Each row is a point on a landscape with many valleys, with its height.
From any point a ball takes the steepest step (drop divided by distance) to one of its 6 nearest points. It stops when none of these is lower. Distance is the straight distance between rows; heights are no part of it.
k517: [162 144 114 112 163 132 124 114 158 125 146  70 156  99 104 173]  height 2.81
k808: [164 155 129 122 174 139 133 133 161 144 134 101 161 119 107 157]  height 4.29
k621: [152 137 149 152 157 135 136 151 138 153 118 130 156 132 121 129]  height 6.09
k629: [134 174  69 105 117 121 107  73 141  97 137  34 104 102  92 179]  height 1.60
k519: [101  94 152 141  86 123 124 147 144 108 112 177 147 134 158 115]  height 2.23
k573: [105 147  95 114  91 124 116 107 151  95 128 104 117 117 119 149]  height 0.94
k633: [163 122 191 157 175 146 135 174 135 165 132 134 175 125 138 118]  height 3.40
k588: [139 123 137 141 128 145 133 150 140 128 115 140 147 123 132 130]  height 4.34
k292: [174 181 108 111 187 144 134 114 142 147 133  83 151 118 104 168]  height 2.55
k224: [189 183 128 123 207 140 153 124 124 164 130  99 164 128  90 156]  height 2.89
k404: [124  63 191 136 183 165 152 155  73 190 123 179  70 185 101  45]  height 3.79
k65: [126 112 157 122 156 146 153 124  84 164  98 169  96 164 112  90]  height 0.55
k590: [112 105 130 123  91 126 129 125 120 116 125 177 111 135 163 117]  height 1.28
k220: [ 79 112 106 106  63 114 122 110 111  94 138 175  88 135 162 107]  height 1.24
k365: [186 150 163 147 201 151 146 156 103 186 124 125 162 136 112 122]  height 3.82
k360: [103 110 110 141  75 105 107 129 176  86 139 108 142 107 137 140]  height 1.94
k341: [ 96 117 102 105  92 128 127 100  79 129 129 193  69 160 162  94]  height 1.21
k616: [100 131 122 106 106 132 147 112 100 133 106 175  83 151 132 110]  height 1.35
k157: [ 96 138  80 105  68 102 131  98  94  96 134 171  73 155 161 112]  height 1.12
k863: [145 145 114 127 135 129 121 110 165 115 132  92 144 102 102 158]  height 3.21
k239: [ 77  95  89 102  42  85 111 117 108  80 148 168  77 128 181 105]  height 1.93
k140: [108 154  81 112  93 111 144 102 108 103 119 148  74 145 136 127]  height 1.07
k126: [130 121 109 129 135 115 103 117 188 103 144  58 166  83 113 173]  height 3.07
k439: [102 147  82 115  84 113 132 119 117  95 123 142  95 132 134 129]  height 1.03
k806: [133  95 174 158 142 137 141 166 126 157 110 170 156 140 146  91]  height 0.18
k606: [137 131 152 139 143 142 160 137 120 145  93 154 122 147 124 115]  height 5.14
k966: [149 124 143 152 146 127 125 152 158 125 135 124 188 107 131 142]  height 4.45
k998: [132 164  86 111 113 131 138 107 136 109 115 118 102 130 112 154]  height 1.27
k481: [138 121 163 150 166 155 159 147  95 166  94 161 116 163 124  92]  height 4.07
k405: [ 98 128  92 122 109 100  78  87 160  88 143  14 128  76 126 168]  height 2.09
k383: [ 93 104 125 128  70 107 120 135 141  96 131 159 124 123 160 128]  height 1.79
k280: [155 124 137 133 159 130 114 128 179 125 159  80 189  78 114 163]  height 0.89
k267: [119 151 105 122  95 126 134 118 136 104 127 137 112 128 124 140]  height 0.77
k655: [ 99 125 105 128  67 102 114 119 149  84 134 122 116 114 136 137]  height 1.18
k499: [ 80  97 103 116  42  91 107 125 122  84 143 176  98 129 179 110]  height 0.95
k233: [175 118 196 158 179 141 112 175 139 164 166 122 214 103 138 143]  height 4.37
k745: [170 134 163 141 195 151 157 166  86 183 101 137 128 160 103 109]  height 0.73
k136: [121 111 146 142 110 123 138 141 147 122 109 156 143 124 141 124]  height 2.58
k847: [122 135  95 127 117 119 102 104 174 100 144  56 147  95 107 168]  height 1.74
k532: [128 141 110 127 109 117 122 122 168 112 136  94 140 101 123 156]  height 2.25
k673: [103 132 100 129  96 111  98 111 173  92 139  71 143  98 118 154]  height 1.69
k551: [181 174 136 125 207 149 129 134 127 159 158 101 176 111 106 160]  height 3.08
k844: [103 104 131 123 124 142 139 121  89 144 107 174  96 156 138  96]  height 1.96
k757: [ 91 107 109 105  79 115 124 104  86 118 121 185  80 149 168  91]  height 1.20
k587: [175 133 164 139 188 132 114 162 150 140 171  91 205  89 130 160]  height 4.06
k767: [121  41 215 157 150 136 130 174  99 173 126 185 132 153 141  59]  height 3.90
k102: [113 158  86 126 104 111 109  94 152 101 128  67 122 109 112 157]  height 1.10
k964: [156 107 183 156 178 147 145 170 107 174 107 154 138 155 118 102]  height 0.20
k278: [114 145  87 120 113 109  99  84 163  91 137  28 128  87 100 173]  height 1.41
k28: [182 161 179 139 197 151 126 169 107 169 146 113 186 128 113 138]  height 3.65
k195: [ 98 125 112 117  79 120 132 111 116 112 128 159 105 147 146 116]  height 1.09
k763: [146  99 171 136 182 156 156 150  83 179 107 157  96 171 107  76]  height 3.06
k64: [ 94  92 136 112 123 137 131 113  76 151 105 190  69 173 154  74]  height 1.43
k585: [ 93 137  80 122  58  93 119 118 136  74 144 122 107 117 143 134]  height 1.11
k346: [192 167 166 148 215 158 139 172  93 184 138 114 166 142 107 129]  height 0.80
k139: [144 160  96 103 152 132 124  98 159 121 137  61 129 104  91 168]  height 2.13
k301: [102  86 162 141 107 136 133 142 121 133 112 185 133 148 155 101]  height 1.81
k454: [110 175  64 110  75 106 119  93 124  94 131  86  89 118 108 153]  height 1.25
k582: [115  82 173 133 155 146 144 141  93 163 101 178 100 164 136  67]  height 3.05

For each start below, name the point where the ball stops.
k28: k806
k233: k806
k454: k267
k102: k267
k365: k806
k224: k806

Call two points neighbours if one is among the 6 nearest of the other. Go from one point of each pair to the other, from neighbour to neighbour, staying as low as possible. Name the highest point that can't be avoided.
k280 / k65: k517
k267 / k806: k301
k65 / k267: k64
k499 / k267: k195
